Points, in no order, along strands that fork and pass close to each other.
In the rows, 128 means zero.
Two points are linked if the straight distance between their rows is under 173. Some points are linked to none.
q_773: [182 109 132 161 139 106 133  97 180 117  93  76 135 137 129  98 121 123
  78 136 149 123 108  50 107 121 141 171 143 145 119 151 143 100 134 110
 128  87 185 169  88 119]
q_129: [140 133 190 115 130 152 197 155 100 123 143 205 162  95 113 152 131 141
 171 115 115 103 107 155  96 125 129 111 118 116 153  75 140 104 169 189
 105 184 153  97 148 136]
q_371: [151 140  80 128 130 127 101 129 108 152  99  76  83 134 119 162 130 112
 122 139 143 200  93 127 131  68 174  96 142  98 118 112 141 143 155 156
 134 103 137 136  66 106]
q_985: [194 112 189 138 104 109 176 131 140 129 101 119 177  98 107 111 160 144
 140  82 136 141 140  96 125 108 100 128 106 119 150  93 132  91 117 198
 114 144 236 129 112 153]
q_760: [141 118 142 118 123 140 109 119 184 131 149 110 138 120 183 117 111 131
 122 138 144 115 110 158 108 143 144  91 167 155  77  96 142  92 163  95
 124 109 138 171 136  64]
q_940: [108 145  50 137 182 141  79 118 146  84 123 121 146 134 160 133 126  84
 101 148 114 123 108 210 113 149 143 126 136 174  68 164 139 110 120 105
 134 114  90 126 141 117]
q_373: [153 140  97 141 163 157 114 158 126 140 142 163 164  99  97 188 109  93
 181 147  93 166 151 151 130 109 201 137  91 133 172 163  66 134 134 184
 127 110 133 134 119 146]
q_214: [ 75 113 208  52 118 147 166 102 179 138 153 111 105 110 117 130  88 188
 151  61 147  95 107 129 126 111  69 127 175 171 142  95 195 110 151 124
  79 162 157 147 153 152]
q_466: [ 72 133 148 102  76 139 147 151  67 122 142 125 130 134 198 111 117 116
  85 141 171 127 124 142  89 150 125 149 152 141  73 105 176 108 138 100
 138 142 118 126 136 110]
q_868: [123 103 108 136 148 149 109 120 164  99 167 108 139 132 150 127 100 159
 140 137 124  88 122 153 132 119  86  62 159 118 112 107 132  77 150 139
 151 143 135 177 157 116]
q_969: [109 127 106 163 136 156 129 115 151 160 125 128 142 106 130 146 148 114
 145 156 131  74 184 120 124 174 124 138 115 133 153 159  82  58 128 122
 203 102  69 144 146 143]
q_130: [112 110  83 128  96  79  51 127 124 137 130  78 137 158 156 130 154 108
 123 155 159 176 107 161 131 117 136  72 152 138  57 126 100 140  99 121
 122  94 133 121  72 104]
q_248: [108 127 192 126 126  80 167 136 111 128 134 145 146 100 110  97  93 155
 119  92 100 129 131 130 142 155  91 180 114 146 140 129 160 173  83 123
  97 127 168 119 129 176]
q_427: [125  59 135  97 119 101 101  88 187 102 169 138 103 152 138 136 157 163
 108 152 141 128 103  60 118 118  48 106 156 122 112 159 111 151 114  95
 109 153 161 124 103 120]
q_986: [142  74 177  57  69 138 177  97 129 153 126 153 148 119 167 134 189 132
 119  93 180 107  92  64 100 134 104 166 146 107  81 123 159 102 118 131
 106 188 171  97 111 123]
q_381: [141 127 111 149 158 147 122 155 128  54 138 157 163 155 140  86  95 119
  82 153 123 120 101 114 141 127 139 164 109 143 113 116 123 163 128  73
 109 126 148 111 179  84]
q_406: [ 94 149  80 150 135 138  85 175 102 101  96 155 136 171 118 114 135  99
 116 147 161 144 172  98 132 139 147 191  88 125 154 152  88 170  99  76
 126 116  75  89 170 147]
q_100: [176 136  73 151 150 130 109 114 136 111  97 130 113 147  84 135 173 106
 116 163 115 172  91  91 104 117 170 133 115 117 114 177  63 134 134 161
 129  92 119 103  70 152]
q_781: [133 124 166 129 163 165 193 110 165 148  95 144 162 120 125 149 159 101
 159 135 142 153 155 101  64  90 134 126 134 160 141 135  97 116 105 154
 150 116 187 129  95 138]
q_254: [ 83 152 142 101 112 105 113  96 101 106 134 115 107  98 118 102 140 130
  90  79 105 101 123 204 150 179 102 106 111 178 103 118 199  99 133 114
  97 136 124 157 148 186]
q_650: [ 85  95 133  95 109 181 173 101 180 132 152 149 147 121 161 150 113 139
 163 144 179  71 166 102 114 149 104 135 156 133 144 128 120  78 119 110
 157 133 147 160 151 138]
q_585: [149 144  44 171 142  95  12 144 159  99 111 117 123 159 134 140 151  78
 100 187 129 137 109 112 169 155 190 115  81 176 119 162  51 122 142 101
  99 122  79 107 133  90]
q_259: [102 100 136 140 121  60 103  99 104 159 135 112  85 100 101 138 142 147
 124 126 101 124 142 134 154 147  96 129 107 111 135 158 100 128  89 150
 142 118  98 126  75 190]
q_460: [129 100 179 113 119 132 167 112 153 122 141 113 134 112  89 155 144 151
 160  92 140 124 136 110 131  91  90  90 143 133 176  95 158  76 130 178
 113 162 194 169 128 169]
q_870: [127 118  51 188 134  93  64 167 119  79 129 102 126 197 123 101 129 130
 115 184 140 162  76  92 158 111 127 118 104 106 114 170  48 165 123 149
 113 130 124  68 115 125]
q_686: [162 106  96 151 105 147 137 105 156 151 126  92 160 132 133  89 174 114
 138 128 155 129  85 109  49 147 133  87 184  78  49 140  78 132 111 146
 172  93 154 121  66 113]
q_832: [120 136  88 143 105 103  61 112 132 166 103  85  79 148 126 147 190 104
 104 173 163 143 147  79 126 112 125 112 151 131 141 154 123 104 146 109
 159 114  85 136  79 141]
q_882: [190 153 112 142  93 138 148 112 164 164 107 124 159 128 159 104 158 108
 144 147 151 136 116 101  82 173 164 125 159 103  77 121  93 126 129 119
 165  74 155 134  86  79]
q_210: [152 132  82 134 142 124  73 123 155 149 117  74 111 133 176 137 107 124
 145 156 154 184  99 132 112  82 173  93 164 113  89 117 126 140 141 124
 125  92 145 158  55  66]
q_30: [142 116 156  95 103 166 183 140 127  85 136 189 199 124 149  96 152 123
 143 107 157  93 102 136  86 195 117 160 128 123  93 124  98 160  93 129
 126 140 175  91 152 129]
q_462: [129 151  77 131 149 139  96 103 113 173 104 125  76 104 142 179 128  88
 112 134 100 124 140 140 142 130 178 161 117 138 129 174 153  79 128 130
 165  97  54 156 102 136]
q_806: [124 140 200  43  95 138 155 153 122 168 155 112 120 107 144 137 129 166
 165  64 139 146 123 161 135 143 136 127 139 132 151  58 146 182 120 123
  79 144 154 123 147  90]
q_77: [ 81 153 179  80 124 155 213 126 112 133 115 176  88 149 109 115 121 156
 139  96 151 117 126 104  80  88  79 129 189 104 152 111 171 172 139  92
 124 157  91 103 171 124]
q_852: [108 136 120 106  85 129 144 137  97 181 106 111  81 126 133 120 133 155
 136 115 158 110 160 117 107 124 112 111 162  77 141 102 176 110 139 122
 174 133  73 134 124 131]
q_73: [109 133 131 168 142  45  98 121 139 144 112  74  83 147  95 123 108 162
 119 142 104 180 134 113 175 102  80 109 104 140 159 157 132 145 117 131
 106 117 123 142  93 162]
q_891: [ 99 114 135 105 157 168 174 143 109 114 155 198 155 100  77 161 107 131
 174 129  96 109 121 177  92 110 130 128 145 109 151 139 116 108 135 180
 137 170 107  97 141 183]
q_200: [137 130 123 166 175  91 110 166 123 100 102 127 160 122  90 108 102 124
 137 121 128 188 153 145 141 123 137 160  95 157 160 154  92 188  69 134
 102  99 168 112 109 156]
q_159: [ 80  76 103 106 116 119 118 111 104 156 145 133  87 112  94 160 114 140
 127 145 114 123 120 105 138 134 122 157 132 100 125 187  63 127  90 158
 138 138 105  95  77 211]
q_321: [140 111  62 104 119 199 111 116 142 130 158 146 147 145 121 138 129 112
 146 139 161 107  99 113 123 154 179 140 147  50  77 169  42 169 111 139
 142 110 128  91 120 143]
q_189: [143 124 134 123 177 138 125  82 209  95 144 117  83 125  72 149 102 160
 151 106  97 119 124 110 137 105  86 118 138 145 191 129 162 130 128  99
 113 114 133 182 151 145]
q_714: [144 147 136 144 114 146 163 158 118  91 119 162 197 145 167  55 133  96
 102 127 152 129 131 145 112 175 148 171 102 148  94 111 104 165  91 105
 130 112 150 106 159  98]
q_662: [192 120 118 116 126 135 141 132 103 117 159 134 159 108 131 155 116 110
 108 130 124 146  73 133 143 115 209 119  89 107 110 103 111  93 180 209
 101 132 182 139 113 115]
q_164: [ 55 130 147 138 122  82  88  86 166 124 152  95 111 148 104 102 139 142
 120 117 137 104 168 135 151 126  13  59 136 167 151 142 168 128 117  82
 131 132 125 176 143 180]
q_103: [152 159  88 101 102 196 107 113 124 158 144 133 134 114 189 136 120 108
 118 143 150  96 111 132 125 166 209 153 154 108  87 113 174 134 180  87
 143 100 101 129 134  45]
q_978: [108 122 121 134 115 102  94 135 134 165 109  94 150 120 152 144 165  81
 128 149 166 196 158 145 110 121 128  79 136 170 109 138  90 112  76 120
 142  87 141 153  69 112]
q_505: [164 116 125 106  88 189 187 111 142 134 107 158 170 113 126  85 170 125
 164 110 148  57 105 111  87 198 152 158 141  94  83 156 102 111 104 160
 163 122 169 110 131 159]
q_751: [163  69 143  68  59 156 171  82 131 188 125 123 145 103 163 147 195 116
 135  90 164 130 106  85  85 121 145 103 143  81  67 139 120  86 138 175
 128 177 198 123  75 100]
q_913: [147 174 110 140 113 128 150 175  71 157 111 124 132 106  97 129 130 120
 191  97 117 168 165 201 127 124 148  91 125  87 150  77 128 152  91 180
 163 139 114 126 123 139]
q_793: [163 146  99 116  69 159 121 149 107 104 111 116 146 117 138  73 146 134
 112  99 180  75 132 155 151 177 160 146 138 120 110  71 186  95 151 121
 148 117 149 161 155 136]
q_956: [ 70 136 114 159 138 118 153 171  77 164 106 131 122 115  99 130 125 131
 179 116 121 150 190 191 125 117  93 105 138 119 155 126 124 122  81 142
 183 130  84 129 139 171]
q_187: [ 71 163 194 128 145 102 146 132 139 117 118 112 109 146  92 102  85 142
  92  80 106 107 149 134 144  99  83 139 135 177 163 126 217 175 133  47
  75 138 128 157 185 151]
q_377: [118 153  97 110 131 143  77 110 109 110 147 161 119 132 150 159 150  73
 100 172 116 155  98 135 118 145 192 155 105 150 105 143  97 157 159 103
  99 127  81  97 101  85]
q_659: [189  96 115 127 133 201 155 121 136  94 124 141 191 148 133 114 125 122
 119 131 160  91 101  75 125 114 152 176 128 108 113 132 118  91 130 157
 117 115 215 145 146 130]
q_784: [120 158  75 157 134  95  86 157  63 147 112 100 109 143 173 114 119  80
 126 113 113 161 163 190 154 117 156 118 110 127 119 116 169 143  97 110
 153 114  81 115 148  95]
q_479: [163 165  81 180 146  80  67 130  94 153 113 107  78 141 148 138 100 136
 143 119  63 111 164 167 176 129 125 115 105 137 160 109 163 133 142 118
 138 114  60 118 190  87]
q_32: [107  85 129 168 127 111 133 158 139 114 142 111 167 146 146 102 147 127
 120 171 151 130 142 112 138 144  99 130  92 141 128 159  63 102 112 154
 141 125 133 129 132 137]
q_933: [133 112 197  65 112 140 167 150 136 188 167 141 107 112 135 171 130 148
 189 120 147 169 140 120 113  98 128 121 141 113 162  79 101 185 118 134
 112 154 139 102 126  58]
q_192: [ 96 140 188  66 119 171 190 141 111 177 139 165  91 119 125 160 111 145
 176 107 119 132 147 113  93  92 106 137 170  86 154  87 143 183 143 109
 126 168  81  88 144  92]
q_730: [172 147 129 141 155 213 185 131 143 130 117 172 213 106 138 133  97 102
 153 130 123 104 121 124 135 132 210 176 119 126 120 119 119  91 161 162
 126 107 186 139 144 112]
q_879: [149 108  96 151 156 110  97 138 127  78 127 124 130 165  99 122 154 113
  93 164 147 176  78  82 116  87 128 119 106 114 122 183  66 143 124 137
  83 139 149 116  91 155]
q_69: [116 132 133 194 206  87 114 142 146  74  93 125 149 144  96  90  81 123
  97 135  85 157 131 140 157 108 116 163  93 198 153 178 126 127 103 100
 104 103 146 144 131 151]
q_368: [122 164 178 162 174  96 201 133 143 130 102 122 105  85 125 101  67 155
 134  91  73 132  88 154 103 109 115 136 156 145 126 107 196 132 127 120
 121 115 131 151 124 115]
q_563: [122 150 127 166 169  74  57 114 157 106 110 129 109 156 123 121 135 122
 106 158  95 136 164 132 176 128  91 106  94 212 181 144 122 148 130  57
  91 122  69 116 184 118]
q_64: [172 136 195 153 135  91 153 170 119 121 125 121 152 130 148  95 108 142
 112 127  97 142 123 117 164 124 141 124  95 150 144  54 168 135 168 112
 105 128 172 148 160  69]
q_488: [121 129  87 169 127  61  30 130 154 112 127 100 105 172 129 125 160 120
  84 192 131 123 157 108 170 138 104  98  88 167 147 138  83 118 156  98
 112 131  77 119 154 107]
q_777: [189 126 175 163 111 107 149 150 137 101 138 117 172 125 109 103 126 142
 110 105 124 121 147 109 167 134 105 119  81 133 178  82 140 116 144 138
 120 133 201 161 171 123]
q_372: [156 117 111 175 114 123 152 165  97 121 110 100 134 141 124  80 165 125
 121 129 128 108 123 144 100 141 113  96 132  59  89 101 108  91 124 190
 199 125 112 117 123 146]
q_857: [134 105 148 111 139 113 140  98 163 161 118 106 135 112 131 158 158 116
 148 129 146 197 137 111 104 105 139 121 130 152 126 152  88 132  88 141
 128 108 159 152  74 133]
q_704: [118 110 132 111 115 160 152 117 113 105 156 189 140 151 143 132 132 129
 112 171 147  98 115  60 113 152 136 190 101 100 144 151  79 130 161 125
 114 159 101  71 138 136]
q_647: [134  58  89 127 130 154 142 119 149 152 128 108 174 119 137 153 118 125
 149 118 168 141 117 108  90  80 154 120 139  93  92 150  78  64 112 201
 136 127 222 139  80 139]
q_464: [146  68 130 113 126 147 117 114 161 114 190 111 115 115 143 166 100 176
 162 141 117 132  99 126 130  94  95  61 151  98 124 119 104  91 146 191
 120 163 173 147 122  98]
q_690: [176 125 134  88 133 164 159 122 173 132 151 176 174 116 123 144 130 116
 165 131 130 166 109 101 111 154 189 159 113 139 145 151  65 186 101 147
  90 114 178 110 116 102]
q_38: [102 134 138 147 132 109 117 120 109  76 108 134 112 154  86  94 101 139
  72 107 128  87 161 105 159  98  84 158 103 143 183 137 184 130 135  89
 102 139 128 139 187 186]
q_989: [114  65 149  76  91 139 123  94 174 149 184 114  97 134 131 174 140 158
 157 125 161 136 122 116 112  86  74  73 173 109 123 111 118 130 111 132
 112 167 157 124 116 119]
q_926: [ 67 140 220  92 159 121 161 127 152 112 153 141 106 107  78 117  62 166
 147  73 101  86 131 151 137 112  78 141 153 157 177 109 191 169 140 112
  62 165 125 135 170 158]
q_442: [122 136 194 106 103 123 161 157  98 145 169 154 138  84 158 143  98 155
 148 125  89 105 109 183 143 148 126 107 121 150 149  67 166  89 195 168
 111 169 121 131 155 115]
q_317: [125 150 127 142 118 145 169 160  91 178 103 136 121 128 142 134 165  99
 142 154 138 151 164 119  85 113 146 106 135 101 140 111 119 136 149 123
 183 132  68  95 116  97]
q_606: [100 144 155  86 108 156 179 150  92 144 107 125 161 112 181 125 158 103
 122 111 163 173 132 175  97 129 159 118 140 166  83  95 161 121 113 125
 127 113 150 142 108 108]
q_61: [123 133 111 113 178 132 105 107 179 100 124 136  87 165 130 143 105 119
 104 137 119 159 105 110 130  94 119 140 165 144 127 155 149 179 132  52
 104 112 102 125 130 102]
q_237: [126 116 171 152 142  74 114 137 140  80 164 118 150 140 110  84 142 157
  90 146 107 132 131 113 174 130  64  90  72 159 158 131 133 147 141 115
  89 148 166 150 158 131]
q_132: [136 103 141 136 134 127 164  85 164 102 152 129 117 128  62 132 115 156
 159 120 110 105 130 100 130 115  46  98 141 110 184 135 133 118 122 156
 135 160 156 142 134 186]
q_395: [ 68 108 140 136  89  89 108 122 119 143 126  96 113 155 110 114 156 138
 109 143 160 119 178  90 127 117  40  68 149 111 143 123 123 148 100  84
 155 146 116 126 125 166]
q_752: [169  87 174 120 137  92 112  87 205 106 161 123 118 136 139 129 154 161
 104 156 121 156  75  72 119 124 102  93 124 154 124 151  79 168 130 106
  79 147 171 128 108  79]
q_599: [144 151 126 154 165 190 158 144 141 152 122 186 188  98 117 152 108 103
 154 156  96 115 147 141 122 153 199 180 107 146 153 165  91  97 151 150
 141  96 130 137 131 126]
q_11: [164 145 159  60  73 145 168 126 129 163 125 129 160  88 143 133 160 123
 158  88 165 142 140 153 123 153 156 121 138 148 133  88 135 133 111 151
 122 129 174 146 124 107]
q_722: [138 160 166 205 166  61 153 131 131 142  96  94  93 140 133  98  61 147
  99 131  73 146 136 113 134 114 104 161 129 161 142 126 191 140 134  80
 137 100 118 154 144  96]
q_79: [143 140 121 145 116 150 165 145 107 100 102 119 149 102 128  79  95 143
 116  87 129  80  93 160 139 164 135 142 145 122  95  94 177  77 148 157
 145 128 160 155 152 142]
q_52: [ 96 144 173 165 175  72  88 144 138  84 148 149 127 144  86 126 125 151
 103 147  80 142 163 124 166 106  56  97  89 183 204 150 117 157 144 103
  80 161 103 130 163 142]
q_811: [113 164 123  84 105 185 120 116 144 145 132 132 101 102 196 140 131 111
 131 122 146  94 144 177 116 165 173 120 173 156  88 102 187 107 153  88
 151 110  79 144 128  57]
q_256: [ 90 143 123 138 146 148 140 159  84 146 168 157 153  99 182 162  82 106
 142 141  97 118 122 209 137 125 147 111 117 132  99  95 140  74 182 165
 135 157  91 123 145 109]
q_458: [129 145 118 119 119 152 157 145  77 169 100 124  96 131 106 169 165 120
 125 142 145 190 123  69 105  72 164 131 131  88 157 134 130 135 157 142
 144 133 115  97  79 107]
q_540: [123  97 100 110  99 151 156 160  88 176 110 109 149 129 137 107 125 127
 160 120 157 161 147 102 120 131 159 167 135  83 108 146  73 152  76 164
 162 104 159  93  83 146]
q_501: [ 98 114 156 128 135  67 102 139 116  85 171 158 133 108 117 114  75 159
 124 120  81 116 128 177 174 163  85 157  95 144 131 162 120 198  89 119
  89 128 126 101 145 167]
q_91: [112 102  98 115  97 122  94 169  64 110 162 140 141 142 140 137 112 143
 127 131 140 140 131 159 164 130 146 139 101  81 116 106  93 141 108 161
 123 142 125  97 138 148]
q_216: [112 122 165  78  96 164 168 127  79 133 150 170 146 120 172 156 144 129
 100 139 151 111  96  90  93 132 135 167 118 114 107 117 144 114 145 124
 116 163 133  95 114 122]
q_360: [126 164 151 116 150 112 137 111 122 108 112 130  87  86 101  97  84 152
 112  60  66  73 111 189 167 164 135 126 130 172 115 114 235 104 151  99
  91 135 114 149 160 157]
q_726: [127 151  43 128 147 194  91 117 128 103 137 140 123 143 137 142 107 105
 143 121 137 116 109 158 116 147 160 131 162  97  73 154 137 150 114 119
 144 109  98 111 126 132]
q_735: [131 138 154  72 121 127  83 122 118 123 157 104  86 140 118 152 110 164
 117  97 115  85 124 162 185 109 113  87 129 132 157  70 182 127 172 107
  92 150 127 163 179 120]
q_890: [ 87 121 114 151 124 110 102 143  85  75 108 126 122 169  99 110 132 124
  83 143 154 113 163  86 158 125 103 189  95 122 169 154 103 151 114 110
 119 122  98 100 168 184]
q_417: [154 178 145 138 138 113 164 110 138 146  82 108 103  73 124  96  93 141
 127  69  85 108 110 163 136 168 132 145 153 152 107  99 209  84 141 126
 154  91 128 170 122 123]
q_987: [169 130 132 141 112 109 148 132 109 167 122 123 132  91 140 161 128 116
 103 150 112 149 106 106 135 154 190 158  86 116 115 118  97  90 150 166
 142 110 137 137  97 103]
q_901: [113 107 122 121  87 118 137 106 108 158 119  91  86 130 130 144 174 119
  81 138 148 122 147  79 112 122 119 123 152 107 129 135 156  71 147 128
 184 127 100 150  89 146]
q_920: [121  91 129 136 103 122 132 136 143 128 151 149 140 155 130 135 152 154
 132 185 156 106 150  41 127 148  94 139 104  97 157 143  48 128 141 120
 133 147 114  86 142 115]
q_444: [133 115 111 104 139 141 107 132  87 115 157 125 121 119 167 172 100 129
  96 133 108 132  73 165 154  96 182 128 121 122  87 119 163  99 178 151
 108 146 118 140 121 101]
q_409: [156 117 103 121 127 179 120 143 118 131 153 145 147 117  83 179 128 125
 178 131 132 138 165 135 148 129 167 105 106 108 186 123  71 114 118 185
 135 144 160 139 139 155]
q_794: [102 156 107 191 131  65  90 153 108 129 111  89 134 147 142  80 148  91
 106 120 119 142 159 178 145 145 105 112 104 154 109 126 152 130  95 101
 144 121 100 134 138 121]
q_921: [145 158 136 127 142 111 139 136  87 177  93 101 107  87 153 157 117  99
  99 113 102 164 128 154 146 112 208 171 110 149 144 119 171  97 135 136
 134  99 102 164  94 116]
q_415: [ 81 141 144 146 108 104 146 147  80 111 117 147 116 162 120 100 166 138
 120 142 138 120 174 142  98 102  48  71 138  84 128  97 138 162 128 107
 153 171  83  92 185 142]
q_556: [179 150 103  94  76 176 133 148  77 111  93 110 155 151 126  95 189 104
 103  87 203 118 146 120 132 139 180 163 130  95 130 103 158 130 117 132
 144 117 156 148 138 136]
q_399: [143 105  98  82  78 153 144 129  76 139  97 111 138 131 128 100 159 119
 121  84 185 128  98 100 115 130 177 188 128  80  93 152 137 122  82 161
 140 116 184 112  82 163]
q_385: [158 127 134 198 177  79 138 113 184 130  91  83  97 128 127 116  97 153
 106 154  82 136  95  75 126 114 127 149 142 149 131 144 146 113 142 127
 138  86 134 166  95  92]
q_695: [143 163  45 146 129 123  45 128 113 146 124 144  88 144 147 175 150  80
 121 170 104 139 105 145 153 140 204 107 101 126 109 162  79 135 161 122
 112 116  49  82 113  82]
q_172: [164 126 162 121 170 122 129 109 194 103 136 110 122 150 136 133 100 138
 126 122 116 178  92  89 119  81 125 112 147 152 137 120 121 175 130  99
  74 114 175 151 113  63]
q_138: [104 103 205  73 109 122 200 107 145 156 128 108 103 113  93 125 127 171
 152  55 148 134 111 105 112  73  69 110 169 136 144 103 194 107 126 156
  70 184 204 143 106 160]
q_654: [ 90 121 118 152 158  69  55  97 121  86 167 148  86 133 146 121  73 168
 116 125  46  88 121 178 174 162  61 133 106 137 118 159 110 179 118 121
 119 134  66  89 142 141]
q_280: [145 139 122  98 183 129  77  78 185 102 121 103  78 153 104 156 100 126
 116 108  94 115 116 146 146 106 119 109 155 179 144 133 188 150 145  50
 100 122  87 162 158 105]
q_705: [118 152  80 185 138 106 100 134 139 159  82 109  89 139  96 139 176 101
 128 176 119 170 129  92 113 109 128 110 109 124 132 166  69 107 125 138
 156 112  74 108  81 146]
q_785: [ 80 128 130 148 128  77  52 104 131  91 174  95 125 162  95  72 128 157
 100 122 119 114 141 147 184 115  29  61  87 133 126 166 154 159 109  94
  98 135 138 135 145 173]
q_9: [146 163 200 129 163 146 210 138 150 146  88 178 180  87 118 122 132 108
 167 105 113 152 147 156  84 130 166 169 147 173 141 116 145 148 107 147
 124 115 152 132 116 127]
q_865: [118 130 153 105 124  95  70 117 110 111 157 112  78 123 166 156 113 133
  80 155 104 120  96 157 167 114 136 115 121 160 121 102 187 110 176  98
  95 154  89 164 145 101]
q_575: [145 126 146 112 104 101  93 115 145 141 131 118 120 120 139 123 134 138
  97 128 128 128 153 112 151 163 132 165 119 146 142 120 129 137 108  82
 127 106 131 160 132 124]
q_960: [105 119 107  76  98 208 135  95 168 110 132 149 148 165 144 119 155 123
 130 138 207  73 150 109  87 158 110 141 174 128 109 127 144 130 133  77
 154 140 112 131 152 130]
q_850: [103 150 201 139 133  92 187 152  94 146 118 186 136  87 117 142 103 117
 152 117 102 149 152 155 107 156 147 199 122 150 165 136 146 177 102 132
 119 139 106 101 118 161]
q_140: [146 164  61 121 103 180 114 110 107 190 136 124 126  96 160 162 121  98
 121 143 125  91 122 148 134 170 228 161 130  87  81 154 135  90 153 136
 177  76  83 138  91  98]
q_513: [167 167 126 151 174 154 144 139 149 107 142 176 118 131 101 142 125 146
 179 118  89 135 125 172 127 114 107  85 140 102 164  87 145 152 165 161
 131 146  98 122 169 111]
q_581: [164 148  96  90  88 165 118 148  79 154 124 147 123  96  76 153 160 126
 180  94 123 110 166 174 138 141 164  95 119  75 166  99 110 141 121 178
 164 128 102 114 137 149]
q_396: [156 109 102 128 112 172 162 126 136 123 138 139 160 136 115  96 178 118
 166 125 142  92  83 135  69 160 113  72 151  70  79 129  71 114 118 181
 167 139 145 102 109 154]
q_397: [120 104 139  90  98 184 152 114 137 171 145 154 170  91 148 173 155 116
 154 149 163  68 179 103 122 168 165 162 103 127 135 142 101  63 136 153
 171 129 125 154 145 140]
q_236: [111 132 102 154 128  57  59 140 111 111 119 110  83 170 115 115 119 148
 134 156 118 184  97 109 183 101 100 109 109 130 126 147  99 212  96 102
  97 125 113  74 105 130]
q_996: [ 85 121 107 154 150 128 126 115 136 158  98 127 113 132  90 154 147 119
 174 133 131 135 212 123 112 114  95 119 131 117 163 151 109  95  85 123
 193 118  95 144 129 181]
q_333: [ 98 164 163 136 121 110 206 142  93 108 104 169 100 140 103  98 111 149
 136  95  94  91 139 142  97 117  72 108 154  94 149  81 177 156 163 127
 126 180  76 106 206 136]
q_574: [147 131  94 168 158 173 124 118 151  86 102 115 155 167 129 108 132 100
  91 160 155  97 124  85 116 125 165 189 132 123 110 176 126 100 131 126
 146  92 146 148 120 148]
q_759: [115  94  65 114 112 172 119 119 123 157 135 122 112 131  93 147 125 136
 164 150 137 136 121  81 113 125 153 146 147  53 115 176  45 157  86 133
 164 117 121  86  79 167]
q_625: [104 120 120 206 176  85  99 172 138 101  97  96 161 139 159  92 115 107
  90 152 123 123 157 125 153 149 123 149  89 174 115 152  94  83 105 116
 151  99 117 133 138 131]
q_114: [111 137  85 151 175 129  89 128 117  59 130 150 133 153 168 115  87 116
  88 140 101  99 113 180 143 128 128 142 120 162  97 126 154 138 137  76
 116 132  80 114 186 101]
q_807: [131 141 109 160 163  64  68 118 120 126 135 125  64 146 120 130  76 154
 151 112  53 122 131 176 173 122  83 118 122 129 133 139 164 173 119 112
 126 129  63 105 167 120]

A fork is a point with three links, a tip a point with one. Leave the first point through the second and follow the links. Name the first fork or tip that comes.
q_852; q_317 => q_625
q_427; q_989 => q_444
q_406; q_890 => q_460
q_501; q_248 => q_759
q_956; q_913 => q_417
q_192; q_77 => q_237
q_730; q_599 => q_960

Follow the links from the first point to the second, and from the first to the third. Name the last point that the two ways share.
q_415; q_462; q_377 => q_237
q_940; q_659; q_371 => q_759
q_114; q_556; q_879 => q_759
q_759; q_659; q_254 => q_417
q_140; q_395; q_890 => q_460
q_280; q_406; q_333 => q_460
